Points, in no order, along strands that fork and pass close to each other.
(in the rows, 128 means zero)
Points whose rows are less than 140 apart are linked; no others are. Some points are linked to none.
J_563: [207 190 137  87 134 123 165 159 133 166 148 130 153 109 125  80 107 167
 115 140 145 181 114  95 154 151 100 154 168 121  88 125 182]
J_629: [127 108 109 119 131 128 113 122 153 146 105 119  94 104 176 146 188 204
  91 129 143 104  91 111  55 213  92 131 132 101 151 121 119]
J_101: [ 98  81 121 150 162 161 113 102 134 105 120 138 129 164 107 137 158  88
 122 170 154  96 153 164 113  79 155 152  74 151 131  98  97]
J_124: [145 140 132 149 124 116 109 165 167 143 207 135 148 152 138 178 123 178
  98 137  94 146  91 116 165 132 136 124 186 182 157 175 125]
J_844: [217 101 114 106 149 100 100 144 111 163 130 142 151  95 152  89 146 211
 108 107 137 175 116  91 119 176  84 130 130 129 149 115 136]
J_346: [162  54 113 149 131 120  85 117  96 123 115 134 120 120 151 141 110 146
 169 118 155 164  95 106 126  91 124  81 145  81 169 131 136]
J_265: [121 162 158 136  98  95 170 116 137 107 184 134 167 150  76 209  96 121
 154 103 100 116  91  94 171  85 166 107 146 178 143 146  90]
J_639: [ 65 127 114 142 144 115 100  89 121 151 157 121 144 162 124 148 176 118
 113 105  77  90 144 162  90 114 146 118  94 183 179 113  68]
J_617: [108 138 123 141 101 130 129 117 102 127 158 133 157 125 114 184  85 144
 171  87 130 133  83  70 106 113 126 105 134  89 164 176  98]
J_29: [169 124 140 153 188 160 113 127 187 141 150 122 111 148 152 108 197 191
  87 177 134 125 147 139 128 140 125 173 121 199 132  90 151]
J_109: [174  36 108 142 120 110 100 106 117 143  89 140 116  90 164 166 103 162
 138 119 172 167  88  92 122  96  86  94 171  74 131 127 146]
J_714: [ 60 178 167 158 138 161 133  92 144 111  98  99  95 158 114  96 165  89
 140 145  88 104 155 177  83 124 119 153 108 157  79 120 189]
J_983: [175 138 150 120 110 168 175 131 123 118 131 139 115 103 105 119 101 166
 129 159 181 121 141  93 130 160 111 154 108  92  66 110 137]
J_483: [ 30 112  93 109 144 196 161 109 129  88  69 144 131 156 137 113 106  57
 164  99 135 126 109 177 116  81 179 135 108  66 179 178 112]
J_349: [ 97  87  98 108 142 152 137 120  94 109 106 146 151 129 107  61  92  68
 151  93 170 130 172 165 127 100 167 132  76  83 150 160 109]
J_706: [176 121 143  92 124  84 125 119 152 156 159  99 157  69 123 102 127 157
  76  97 140 104 178 113 192 137 109 182 141 148 138  64  85]
J_279: [135 189 173 107 142  94 131 106 178 149 131  99 130 148 107 186 191 116
 120 134  61 103  88  82 140 133 138 140 154 182 141 115 121]
J_630: [135 139 135 148 104 142 119 151  97 125 158 105 150  96 138 108  86 176
 123 106 120 124 133 101 127 143 106  97 145 111 135 116 106]
J_547: [191  88 112 100 165  82  82 138 142 167 120 123 148 113 141 117 149 167
  95  95 144 160 127  75 118 157 108 127 153 115 163 149 119]
J_504: [131 151 131 130 104 125 128 120 140 143 166 141  89 129 149 127 165 147
 115 146 128 108 105 172 110 187  67 171 132 182 108 114 146]
J_758: [153 144 140 147 145 122  87 141 179 129 189 107 123 162 146 195 164 188
 117 147 105 147  75  90 140 135 153 130 171 187 160 146 132]
J_48: [131 154 131 138 120 124 145 154 155 141 217 145 124 113 138 153 143 167
 115 187 128 123  98 174 140 170  52 184 156 217 132  97 117]
J_329: [ 56  93  98 130 145 196 153 107 108  91  85 141 141 143 126  66 117  86
 164  86 172  99 146 165 100 105 166 132  90  74 156 172  97]
J_603: [125  97 105 129 176 185 111 129 116 120  87 154 116 142 143  81 169 122
 148 141 173 150 123 167  81 139 140 161  73 102 135 135 159]
J_50: [ 60 122 119 125 138 162 161 113 151  87 103 133 124 178 117 149  99  63
 142 137 132 128 117 166 147  88 193 120 120  94 125 174 114]
J_57: [130 168 154 131 143 114  97  86 154 150 149 110 114 131 150 108 202 135
 129 127 106 115 154 146 115 140  94 172  88 185 154  22 116]
J_456: [115 167 143 142 123 153 146 136 125  80 147 129 123 157  94 173 141  97
 153 200 107 134  99 166 118 108 115 136 118 169 115  95 148]
J_168: [130 145 127 104 167 160 142 109 137 119  88 146 114 145 113  72 164  97
 158 111 138 152 123 154  88 153 162 178  69 102 107 164 190]
J_820: [ 89 172 147 162 145 178 122 129 150 106  87 114  87 166 148  91 157  86
 150 188 103 147 145 174 106 133 151 143 125 141  78 112 215]
J_529: [ 92 176 126 156 129 135 122 117  85  86 106 118 114 160 123  87 142  87
 210  93 114 134 133 138  95 109 146  94  86 112 154 129 163]
J_539: [114 112  98  90 121  84 158 170 116 138 114 145 162 104  74 146  91  55
  94 151 112 158 158 153 149 104 129 130 135 170 120 118  94]
J_541: [169 134 145 141 132 166 124 156 107 130  75 117 126 127 143  95  86 146
 144 140 147 184 124  79 126 112 135  76 155  57 109 114 170]
J_153: [ 95 148 146 135 126 105  73  71 157 152 164  97 138 138 153 131 184 151
 110  94  86  77 152 143 108 152 125 139  91 180 177  65  86]
J_427: [177  85 109 109 101  59 100 127 118 163 119 134 127  66 138 162  76 154
 114 111 153 187 100  86 133 132  94 109 186 100  95 130 149]
J_98: [130  89 115 148  87 102 128 170 100 140 198 165 138  82 122 157  52 151
 113  94 125 139 132 128 157 125 116 142 154 142 122 164  96]
J_468: [ 67 156 108 128 150 126 144 180 156 136 133 119 158 147  99 151 132  76
  63 144  73 136 138 184 115 135 128 118 154 199 114 142 121]
J_974: [100 141 141 170  84 132 118 122  74  87 152 114 133 129 136 106  98  99
 152 140 119 104 186 149 152 105 139  88 112 123 132  83 112]
J_100: [160 175 139 127 130 128 118 136  95 108 171 127 164 146  96 104  90 115
 192 118 127 177 110  95 135  84 138 132 107 123 143 128 139]
J_442: [132 171 110 116  96  82 110 125  91 162 152 126 123 104 165  86 151 137
 144  38 100 112 144 134 111 181  83 127 102 131 145  99 119]
J_806: [103 191 164 126 164 125 133  98 206 155 151  88 121 151 111 150 213 155
 119 130  69  94 103 131 115 127 143 186 155 216 140 114 136]
J_651: [ 72 127 122 137 104 124 139  90 168 134 151 140  98 136 123 171 164 109
  89 130 117  62 127 159 143 132 139 147 140 161  93 173 114]
J_46: [ 53 141 120 150 144 163 102 114 110 135 152  91 145 142 128  92 144 118
 117  89  84  96 161 167  68 125 123 136  82 182 134 132 107]
J_885: [154 196 190 152 140 175 162 121 148 111 121  94 134 121 128 108 118 187
 140 117 122  95 144  63 137 118 151 104 109  99  88 103 170]
J_161: [200 128 172 117 193 166 152 150 177 146  97 119 140 129 118 108 147 169
 100 154 169 135 127  60 128 118 197 170 124 123 101 149 159]
J_657: [ 82 105  99 111 128 156 159 157 134 135 140 165 142 118  87 137  88  72
  94 108 169 131 146 153 135 113 149 177 119 118 118 197  93]
J_78: [108 184 133 115 176 143 138 115 160 117  83 129 104 141 109 118 167 112
 165 111 106 136 120 125  78 142 149 168 106 100 100 182 196]
J_744: [110  72  83 102  96 106 137 145  87 133  51 152 118 109 141 105  75  71
 152  60 168 152 108 132 114 117 111  93 164  55 163 182 126]
J_970: [110 142 141 149  99 128 137  96 137 114  93 121  77 166 157 156 139 134
 151 130 140  88 122 100 141 120 146  92 132  77 104 146 156]
J_380: [159 117 147 135 146 124  99 156 122 117 137 112 174 119 113 164  92 152
 125 145 117 179  96  45 121  84 116 100 159 123 143 100 118]
J_96: [132 138 121 104 149 111 144 125 141 144  94 111 169 123  99  87  98 111
  93 101 137 118 168  70 136 114 147 129 128  78 120 164 113]
J_931: [115 127 112 123 157 117 109 146 144 136 118 126 117 165 121 151 143  92
 132 151  99 137 102 130 142 101 143 131 135 141 135 173 140]
J_139: [118 207 137 117 159 123 128 141 140 139 116 109 147 138  99 137 166 128
 161  97  87 135 105  86  72 138 118 166 110 133 142 160 154]
J_337: [137 174 140 119 197 182 141 115 171 152 179 110 168 149 105  51 166 161
 115 104 115 140 144 127 127 105 171 194 110 176 135 159 142]
J_123: [107 150 140 134 151 179 143 126 168  99 157 137 122 133  88 167 144 109
 126 183 142 108 107 147 110 123 139 183 104 168 101 144 144]
J_214: [145  26 138 127 160 107 121  80 136 124  79 121 140 120 108 177  90 115
 127 128 144 123 134  82 166  31 151 119 124  93 165 129  81]
J_417: [115 180 157 154 152 141 109  95 123 125 188 104 138 158 131 116 176 151
 188  87 101 105 128 132 116 113 149 175  66 169 157 133 124]
J_883: [163  58 147 147  99  91  99  80 128 126  97 115  98  85 142 148  93 143
 121 143 153  96 168 101 169 109 129  96 131  73 120  92 110]
J_779: [ 93  99 125 105 104 131 170 141 126 129 164 201 135 121  81 170  51  91
 122 110 152 143 125 135 158 112 167 165 120 132 116 215 101]
J_255: [122 120 142 149 124 124 127 107 170 106 124 103 141 134 101 226 131 125
  99 164 104  84  93  96 139 106 145  94 152 118 148  93  84]
J_143: [123 137 132 141 145 157 131 175 140 139  79 130  94 121 160 145 126 170
 103 199 135 151  88 112  61 180  86 132 157 126 106 110 156]
J_285: [145  47 115 153 147 144  67 139  94 121  85 117 126 117 163 109 134 181
 167 131 144 128 130 106  95 127 120  71 116  88 195  79 122]
J_795: [ 84 133 105 102 114  86 149 164 129 152 131 138 173 116  89 152 126  83
  68 137  78 126 143 181 132 137 104 132 147 216 126  98  91]
J_875: [115 127 140 140  66  86  88 123 126 135 152 119 115  96 167 179 125 154
 108 117 101 134 107 140 132 176  88 103 146 125 165  69  90]
J_164: [119 126 118  89 115  85 145  86 100 114  61 133 133 168 121 145 105  56
 181  98 142 122 157 121 134 101 114  98 108  99 143 134 123]
J_116: [112 153 131 119 131 100 119  79 101 122  99 132 137 159 122 112 126  83
 184  88 125 105 154 111 108  99 146 112  82 103 153 125 119]
J_551: [153 171 144 145 135 167 120 166 106 101 191 130 138 136 119 110  97 141
 168 163 120 181 101 126 144 108 119 130 120 129 126 124 169]
J_856: [ 99 135 109 131 140 211 142 169 128  93 113 143  86 124 136 110 108 120
 132 189 155 163  93 173  99 154 139 132 137  79 103 148 159]
J_361: [158  89 102 126 112  82  97 157  74 134 140 140 139 106 132 118 101  96
 116 145 126 186 135 138 139 128  80 111 145 128 137 117 127]
J_8: [162 133 144 110 178 162 145 150 184 143 130 105 142 153 109 119 134 148
  94 133 137 125 108  74 145 106 200 165 155 112 119 187 139]
J_272: [140 163 157 151 138 157 137 166 107 136  70 113 102 101 155 122 132 159
 113 201 128 144 125 110  78 154  90 111 138 118 108  54 164]
J_464: [168 155 128 101 107  91 147 127 135 129 181 162 116 123 102 171 117 104
 144 142 141 136  99 123 145 134  89 177 115 172 117 125 128]
J_253: [172 128 166 147 147 117  91 107 184 138 117 116  94 127 158 178 186 174
 111 172 125 117 100  94 129 154 126 146 113 134 148  47 119]
J_961: [142  97 170 146 122 108 111  90 160 100 149 114 135 124 120 204 134 129
 129 168 121  85 118  92 174  85 165 110 121 127 150  58  62]
J_304: [ 82  84 111 129 176 171 135 137 169 117 109 126 151 154 100 150 160  75
  70 180 121 109 143 179 114  89 156 146 112 178 137 118  94]
J_111: [141  88 118 150 108 142  86 117 115 130 175 136 119  95 179 108 169 230
 116 114 138 128 131 148 113 194 106 120  97 130 170  88 105]
J_503: [ 94 151 107 129 146 161 131 163 130 104 100 138  95 149 142 103 151  79
 140 179 128 169 125 183  99 151 121 135 136 131 101 131 194]
J_743: [114 182 126 114  83  96 151 165  91 124 131 143 133 121 106 175  83  94
 156 154 106 166  81 112 107 145  80 102 167 124 108 111 137]
J_67: [156 111 128 113 129  86 121 149 140 151 146 104 183  88  94 154  83 143
  90 117 124 143 132  60 151 100 123 133 164 133 140 118  76]
J_512: [132 159 150  98 169 139 144 141 131 120  96 108 163 129  84  99 128  74
  97 177 116 130 176 105 123  93 137 148 121 177 111  63 118]
J_62: [195  53 133 134 107 122 124 106 116 127 133 125 107 103 156 111 121 174
 124 125 153 124 145 113 181 111 132 100 130  67  88 132 137]
J_59: [ 96  81 116 100  70  67 125  93 130 135 124 148 112  80 130 179 133 101
 102  96 140  79 133 144 134 175 100 137 114 115 141 100  51]
J_794: [155 107 160 144 167 136 137  80 127 141  45 122 113 145 131  59 141 135
 141 117 151  85 181 105 132 121 182  93  77  82 128 101 146]
J_457: [212  59 138 129 123 131 100 122 103 140 157 120 141  81 137  93  99 198
 125  99 152 153 155  99 178 101 143 105 122  95 122 141 120]
J_422: [136 116 133 137  55  82 101 137 124 150 173 119 157  51 165 167  84 182
  89 114 104 141 127 131 153 160  89 123 157 118 151  68  67]
J_408: [156  88  84 125 107 103  88 145  65 118 106 157 130 115 151  54 125  88
 136 144 154 168 157 177 137 130  93 114 119 124 130 118 147]
J_712: [ 83 129 117 112 111 109 173 104 147 142 135 156 115 138  98 201 141  86
  95 126 121  69 120 166 115 146 125 155 118 193  97 145  86]
J_581: [ 38 104  82 145 102 141 142 181  86 113  98 148 148 135 127 132  90  59
 127 121 122 116 126 178 115 111 125  88 137 116 164 144  95]
J_137: [106  87 111 159 102 184 136 144 114  90 128 157 104 121 147 123  92 130
 142 150 173 130  96 159 123 136 132 125 135  75 107 174 151]
J_131: [178 153 153 112 138  72 119 151 122 138 127 102 155 101 116 111 135 121
 116 167 109 172 150  98 164 117  88 129 157 173 138  36 122]
J_51: [166 186 157 136  93  92 151 122 143 130 164 116  84 127 159 153 126 152
 125 165 104 111 125 121 172 148  95 129 169 139  89  80 154]
J_322: [139 118 125 133 152 108  93 131 127 138  96 107 108 161 155 132 171 134
 115 146 102 149 124 107 108 145 128 100 140 119 141 122 156]
J_172: [135  75  90 118 171 170  93 154 111 109 101 150 124 146 149  75 132 105
 133 131 155 180 100 173 111 123 147 136 132  88 159 165 145]
J_778: [128 153 132 119 156 141 128 143 136 118 114 119 138 141 114  68 120  68
 117 167 134 148 187 131 145 104 169 125 116 118 102  94 145]
J_119: [170 134 152 120 136  74 120 113 124 133 174 129 143 151 111 122 142  97
 141 134 112 133 152 142 200  93 146 134 123 188 142 100 130]
J_584: [ 55 131 126 135 133 174 163 106 168 108 133 131 127 167  97 170 111  71
 134 143 135  95 146 171 146  80 195 160 106 125  95 194 119]
J_339: [ 75 105  98 140 140 127 112  70 145 153  76 101  94 162 163 109 190  92
 107 112 109  55 149 164 112 124 130 113 120 143 116 156 142]
J_863: [125 139 133 132 138 149 143 134 114  81 108 148 136 170  85 159 111  52
 155 186 131 160 121 147 134  87 138 121  90 133 125 103 152]
J_433: [ 90 146 131 161 164 161  93 122 129 132  86  89 128 135 165  93 191 175
 142  89  93 115 113 142  57 153 136 112 113 131 153 150 170]
J_414: [138 169 156 128 149 131 132  81 145 134 175 122 116 129 109 113 169 148
 153 102 118  95 125 109  97 139 104 202  72 168 141  80 112]
J_986: [104  57 125 168 154 155  73 137  94 110  89 119 136 134 149  88 116 144
 137 166 142 116 144 125 107  94 147  78 115  96 193  95 106]
J_122: [ 93 215 133 111  83 101 180 134 108 126 132 139 103 126  94 184  98 105
 156  91  97 124 108 105 101 153 102 120 145 139 113 159 131]
J_25: [121 124 136 151 142 171 114 137  96 107 117 136 100 121 132 143 143 165
 157 149 147 113 112 102  64 151 105 148  76 107 148  76 110]
J_115: [ 93 158 129 161 174 161  95 149 147 132 124  96 112 131 148 110 193 169
 110 147  82 149 126 155  58 160  92 142 120 176 136 119 174]
J_622: [ 96  96  99 146 106 122 109 115 104 112 137 160  75 145 143 183 146 121
 169 128 130 125  78 149  99 143  88 127 120 130 147 135 122]
J_647: [154 133 138 127 119 155 157 150  80 122 104 136 125  97 126  99 107 147
 107 189 158 126 149 119 105 147  99 147 114 112  79  74 132]
J_916: [195 126 120 118 126  67 113 165 112 141 141 119 141 109 146 142 118 123
 126 186 116 204 128 126 148 132  66 119 162 161 133  75 127]
J_355: [142 112 110 129  97 128 132 159 121 132 113 130 118  94 166 115 106 174
  87 151 137 126 118 143 142 176 105  96 187  95  82 157 158]
J_692: [119  86 114 143  70  84 115 136  71 135 185 161 121  79 135 150  71 131
 137  64 135 119 158 146 156 134 123 130 109 131 139 147  83]
J_532: [140 201 145  91 171  89 138 135 161 158 124 101 152 145  97 144 159 113
 132 100  92 133 104  67 112 129 139 152 141 168 137 136 132]
J_585: [116 156 122 139 136 142 107 135 124 146 165  96 136 150 157  53 154 147
 113  90  95 127 165 168 145 128 143 111 121 146 108 155 163]
J_407: [138 175 154 123 168 136 129 132 185 140 163 104 127 137 125 121 192 169
 100 172 106 117 124 141 138 128 111 180 155 219 127  93 155]
J_709: [137 167 129 111 123 149 140 140  99 119 170 145 167 131 106  97  91 115
 171  71 144 149 138 113 136 119 163 152  72 117 150 168 120]
J_564: [130 133 111 132 155 127 124 150 129 114 149 131 151 147  89 156 168  97
 123 185 106 161 115 162 115 120  94 134 116 203 127  78 129]
J_324: [ 75 148 126 144 104 157 129 105 107 122 173 124 135 113 128 110 134 132
 128  80 123  74 172 148 109 142 116 147  78 149 124 122  87]
J_552: [ 88 127  97 119 125 117 133 175 163 150 128 130 129 151 134 182 118 116
  98 134 108 138  84 112 122 139 129 106 171 136 112 199 134]
J_738: [167 107 126  97 147 208 163 136 134 142  28 123 116  97 131  91 143 174
 130 119 166 134 117 110  93 173 142  96 122  56 100 149 164]
J_174: [108 103 113 137 130  91 102 107 108 115 129 120 141 140 103 165 151  96
 134 126  93 107 127 161 127 102 123  87  88 163 183  82  82]
J_399: [118  78  96 124 130 131 102 131  79 115 117 150 124 109 137  46 105  79
 128 134 170 137 192 183 135 117 138 128  94 108 114 114 115]
J_496: [ 67 159 135 129 153 159 168  97 161 101 141 130 125 158  72 167 145  81
 143 147 124  88 122 147 111  83 168 189  99 163 104 175 114]
J_640: [131 195 153 131  90 121 159 129 134 114 124 103  97 149 154 109 134 100
 129 171 109 118 150 153 189 125 116 110 149 147  85  85 175]
J_221: [140 182 152 111 143 103 142 166 157 149 193 104 187 130 100 153 136 141
 122 124  90 134 113  88 168 106 117 140 179 198 162  70  92]
J_47: [140 166 113 126  98 130 145 135 100 135 128 144  95 110 161  74 163 152
 150 116 139 119 122 183  99 194  70 151 121 136 103 130 168]
J_731: [168 104 145 140 142 119 127  91 113 105 107 129 127 165 124 127  82 108
 188 120 159 154 143  97 168  59 179 113 103  66 138 150 151]
J_831: [143 112 110  99 125  94 153 104 114 114  54 146 120 142 110 138 110  58
 153 146 168 141 157 122 154 114 117 123 128  91 115 127 138]
J_818: [147 116 141 138 110 102  91 122 145 125 100 110 108 118 161 168 162 148
 103 154 106 123 120 111 113 153 102  98 151 114 148  70 124]
J_575: [ 96 186 141 151 173 171 117 136 136 140 189 112 153 149 119  65 153 122
 164  93  94 150 130 165 108 106 137 195  83 188 133 150 153]
J_816: [111  81 102 102 146  90 124 106 153 157  74 120 133 130 125 157 153  98
  89 101 123  87 123 107 108 117 113 124 133 106 173 152  89]
J_946: [116 103 129 156  94 107 112 164 120 144 196 159 129 125 139 169  87 148
 127 103 106 156 116 133 167 109 146  99 166 152 140 195 121]
J_994: [166 146 158 132 158 150 114 143 117 122  97 105 154 129 124 117  80 148
 141 137 120 160 113  40 116  84 163  82 141  86 130 101 149]
J_64: [102  79 103 129 125  98 104 119 100 121 103 149 114 157 133 183 169  92
 153 142 119 123 103 172 115 119 101 101 115 141 176 111 100]
J_140: [171 107 125 116 149  94 100 117 142 165 146 104 135  96 153  76 165 179
  75 138 130 114 195 128 139 167  97 147 122 167 136  49  91]
J_22: [ 95 116  77  98 124 139 151 158 107 108  65 158 145 143 144  97  90  45
 164  67 151 178  92 158 110 127 125 113 156  66 174 181 135]
J_922: [163 145 141  88 110  97 164  84 164 168 176 136 112 119 131 117 139 125
  93 102 146  73 155 128 191 145 122 196 143 171  81 139 116]
J_99: [150 160 152 116 103 160 178  97 115  99 135 149 116 112 102  99 113 155
 158  99 173 102 157 105 125 151 133 154  92  92  76 143 132]
J_752: [118 168 130 147 167 189 114 184 138 100 183 135 143 149 113 118 111 110
 130 176 104 202  99 148 134 111 159 150 138 158 127 133 163]
J_662: [133 183 139 130 129 129 155 142 167 146 197 127 144 144 105 137 176 138
 133 166 109 118 105 171 180 122  94 180 175 243 126  77 137]
J_769: [135 131 112 119 165 125 101 144 151 153 155 137 124 173 136 104 166 104
 132 120 124 169 106 157 126 121 165 143 122 151 132 206 160]
J_811: [ 95 133 137 100  83  57 163 130 158 163 140 126 149 107 115 194 114  93
  85  75  83  90 140 113 176 138 151 106 148 163 129 135  71]
J_918: [176 119 114  91 122 162 169 145 126 155  69 118 132  81 145  58 161 209
  83 137 146 133 139 122 105 185 123 100 125  94  69 122 161]
J_605: [161 130 124  96 131 177 159 147 118 149 104 111 134 104 148  20 158 192
  83 108 128 136 173 153 124 172 131  89 131 112  79 140 177]
J_157: [186  92 111 114 130  42  94 109 128 183 139 127 146  96 147 152 114 144
 114  63 122 167 108  80 140 121 105 117 159 106 141 155 122]
J_89: [194 136 149 103 133  75 135 131 131 145 169 114 177  72  83 121  99 141
 111  98 149 131 159  67 178 117 116 163 146 148 142  94  74]
J_476: [101 187 142 118  87 103 150 101 128 113  91 120  93 156 122 167 118 105
 168 112 119  95 110 112 116 148 112 102 141 103 102 153 163]
J_224: [112 119  95 129 144 151 124 141 145 143 110 130 100 109 157 136 169 192
  87 157 138 129 110 139  59 201  80 155 150 118 126 160 137]
J_663: [ 87  93  89  74 153 132 168 158 159 137 101 157 155 133  81 158 100  43
  70 159 134 148 135 157 151 113 149 168 147 132 119 168  94]
J_511: [120 133 135 119 113  68 139 109 125 142 137 146 146 166  94 208 102  96
 171  88 109 145  85  87 130  96 140 103 135 127 155 151 101]
J_94: [115  72  96 168 139 137  68 133  90 131 166 140 117 121 170  99 162 175
 115 113 135 128 139 159 105 160 122 111 120 139 158 162 122]
J_18: [146 146 150 156 102 137 127 132 106 102 130 116 124 124 145  70 105 110
 135 151 138 134 181 143 172 105 128  96 119 117  90  85 161]
J_325: [188 139 151 134 172 185 147 141 158 138 135 124 120 116 134  88 166 204
 104 159 148 127 142 107 143 137 153 165 116 161  90 129 162]
J_372: [163  87 144 117 153 119 109  89 104 129  47 131 126 157 131  60 101 113
 182  96 156 124 164  99 154  75 177  72 111  52 140 127 145]
J_971: [109 126 119 127  68  96 121 120  85 138 175 150 135 100 154 103 125 117
 143  51 118 106 165 144 136 158 106 133  90 134 149 107  91]
J_729: [117  80 113 162  79 153 108 138  96  92 116 152  82 127 157 156 113 143
 145 156 163 124  79 180 111 157  96 103 163  97 121 152 131]
J_809: [101 104  89 110 117 128 143 169 125 111 102 162 122 134 107 189  76  49
 131 184 122 185  85 166 139 128 116 108 164 103  97 145 135]
J_97: [189  88 132 115 112 126 149 129 130 142 121 139  97 117 154  86 128 168
 100 148 161 120 154 130 181 154 135 107 150  84  57 160 173]
J_661: [ 92 155 116 137 105 142 143 173 139 128 110 111 107 126 148 136  91 140
  90 152 107 124 107 115 113 150 109  90 193 100  80 174 149]
J_466: [121 122 122 123  58 103 155 102  85 116 122 165 109  98 133 164  65 119
 153  91 175 123 123 125 134 154  95 122 146  81  87 158 120]
J_881: [111  92 138 136 105  86 114 104 106 113 129 127 137 155 136 123  77  96
 161 112 127 137 139 130 190  60 167  77 134  95 143 159 116]
J_937: [148 115 121 150 151 183 108 142  96 109 107 147  89 126 143 103 175 182
 155 144 162 141 111 147  59 166 112 146  71 119 129 106 163]
J_237: [172 165 191 129  85 110 147  94 145 113 147 120 103 138 125 173 108 147
 148 145 131 111 121  84 178 121 125 118 154 114  96  91 142]
J_679: [ 98 138 126 130 105 117 168 106 162 153 156 148  98 155 137 146 139 116
 105 110 147  75 124 141 153 125 158 146 139 136  88 219 137]
J_79: [173 118 142 120 128 168 151 139 112 146  27 135 101 109 148  99 113 149
 146 124 174 147 106  90  95 147 131  83 147  47 102 121 185]
J_36: [153 132 142 110  74  76 139 124 145 145 160 115 135  62 120 200  74 151
  99  97 111 126 119  78 151 140 102 129 183 112 126 109  82]
J_892: [171 120 109 121 129 118 103 142 116 144 156 115 136  96 170  59 153 196
  93 134 135 141 154 145 115 187  78 140 127 152 133  84 126]
J_973: [103 126 101 118  88 115 157 165 111 130 107 162 122 116 103 210  90  85
 117 187 109 150  78 143 109 137  84 107 177 140 106 123 130]
J_739: [ 75 209 138 124  98 122 178 141 130 133 153 133 132 141 104 157  77  96
 142  82 103 114 140 120 126 129 139 147 109 149 113 180 127]
J_103: [139 157 118 118  73 141 170  96  99 119 152 168  97 118 117 113 103 151
 170  79 180  96 132 136 143 170 120 128 106  93  85 175 140]
J_85: [106  89 128 169 105 114 103 127  97  95 164 121 138 134 132 135  96 107
 126 136 114 109 169 168 188  71 161  86 118 134 127 110  98]
J_632: [115 176 136 106 119 116 180 114 129 132 170 139 160 144  96 105  85 109
 160  56 133 121 168 110 142 110 173 163  96 144 120 203 118]
J_672: [114 120  90 141 139 168 100 146 111 116 153 146 126 166 147  83 133 117
 168 103 136 163 102 187 118 133 173 128 120 106 149 196 171]
J_388: [130  96 112 117  76 109 159 113  99 112  69 137 117 102 136 132  84 116
 144  74 170 120 119 105 124 137 110  90 168  53 115 156 119]
J_708: [107 114  94 114 123  85 113 160  97 128  64 119 159 136 111 146  71  66
 142 117 105 181 107 117 128  95 120  63 169 101 147 140 139]
J_777: [168  73 185 131 115  83  97  70 150 120 150 111 122 102 129 162 114 148
 126 129 140  85 158  84 195  91 153 133 114  96 139  75  95]
J_817: [107  97 117 103  91  83 145 106 151 149 159 175 121  94 108 206 150 114
  97  98 140  80 116 151 132 162 116 178 109 159 139 107  50]
J_967: [178  71 131 147 142 179  98 125 102 121 152 127 151 115 126  79 113 214
 127 105 134 140 137 105 136 121 178  98 104  81 151 152 117]
J_384: [141  65 120 136 144 174 122 135  93 115 109 122 157 110 143  65 137 188
 149  76 145 122 120 125 105 132 159  74 111  70 159 170 133]
J_702: [151 166 147 106 123 109 148 141 131 137 132 102 157 107  97 113 144 111
  95 169 121 114 162 120 141 117  84 158 145 182 115  41  98]
J_567: [167 165 122  99  93 119 164 132 108 164 169 153 112 106 144 100 113 174
 147  87 139 116 116 134 131 199  86 153 129 114  89 168 160]
J_600: [ 86 154 162 141 127 150 167  82 167 106  98 108 107 153 134 142 139 114
 120 148 141  65 155 108 143 100 161 117 121  91  87 142 131]
J_900: [116  71 127 169 172 163  90 116 116 102  89 120 126 156 130 132 152 117
 142 194 124  98 133 130 115  78 157  93  77 113 176  89  94]
J_879: [128 128 133 117  77 108 148 162 130 142 196 119 155  61 134 144  90 174
  71 148 125 124 140 144 162 148  74 155 188 178 139  75  61]
J_850: [ 81  71  83 146 153 139  89 105 121 141  94 115 124 151 155  63 166 113
  96 108 122  73 170 169  97 127 134  98 109 136 158 145  98]
J_825: [ 65 180 108 143 165 137 116 161 159 147 140 100 140 144 122 119 170 118
  99 144  56 141 130 180  94 137 116 154 142 201 128 153 164]
J_591: [135 125 122 146 171 172 117 126 117 122  79 118 133 141 140  50 163 164
 157  76 125 117 118 135  88 131 178  84  97  98 145 158 170]
J_453: [130  61  99 139 154 124  78 101 117 147 111 128 116 139 170  90 190 151
 103 113 149  89 153 148 125 140 146  93 114 121 168 137 108]
J_185: [147 162 172 128  92 110 162  98 154  93 165 127 122 159  92 204  90 115
 152 151 128 112 106  99 172  87 157 120 160 134 106 125 133]
J_426: [171 106 167 139 138 109  90 111 203 127 158 114 118 132 154 193 165 205
  93 151 139 135  81  77 141 154 139 155 163 159 156  98 117]
J_930: [131 142 132 149 130 147 114 129 102 103 141 121 130 125 112 168 121 169
 168 108 130 130  79  70  61 139 100 135  95 103 155 120 108]
J_655: [125 117 110 108 112 133 141 151 126  96 100 140 114 139 124 144  80  68
 142 194 148 173 129 155 156 106 132 112 144  85 111 121 147]
J_230: [159 142 133 101 145 113 147 120 173 150 130 131 119 157 127 120 142 143
  88 110 147 109 125  90 163 130 180 140 154 104  84 218 145]
J_980: [ 87 162 124 139 141 172 129 138 102  74  65 100 112 151 140  66 108  65
 184 110 135 151 137 167  89 128 154  87 117  75 157 123 167]

A fork is a point with three links, a tip a point with one. Leave the first point through the second and follow the links. Name the first fork or tip that comes.
J_237 / J_185 => J_603
J_916 / J_361 => J_456
J_605 / J_918 => J_67
J_603 / J_168 => J_407
J_547 / J_157 => J_304
J_930 / J_617 => J_18
J_457 / J_967 => J_779
J_657 / J_663 => J_62
J_971 / J_692 => J_818
J_818 / J_253 => J_971

A fork is a point with three links. Follow the links from the first point to the second and name the forks in between, in order.
J_777 / J_67 => J_62, J_931, J_818, J_422
J_384 / J_994 => J_62, J_931, J_818, J_422, J_67
J_769 / J_157 => J_931, J_818, J_422, J_67, J_892
J_980 / J_709 => J_655, J_122
J_970 / J_752 => J_122
J_504 / J_161 => J_407
J_168 / J_361 => J_603, J_18
J_355 / J_89 => J_931, J_818, J_422, J_67
J_322 / J_937 => J_931, J_603
J_349 / J_603 => J_18
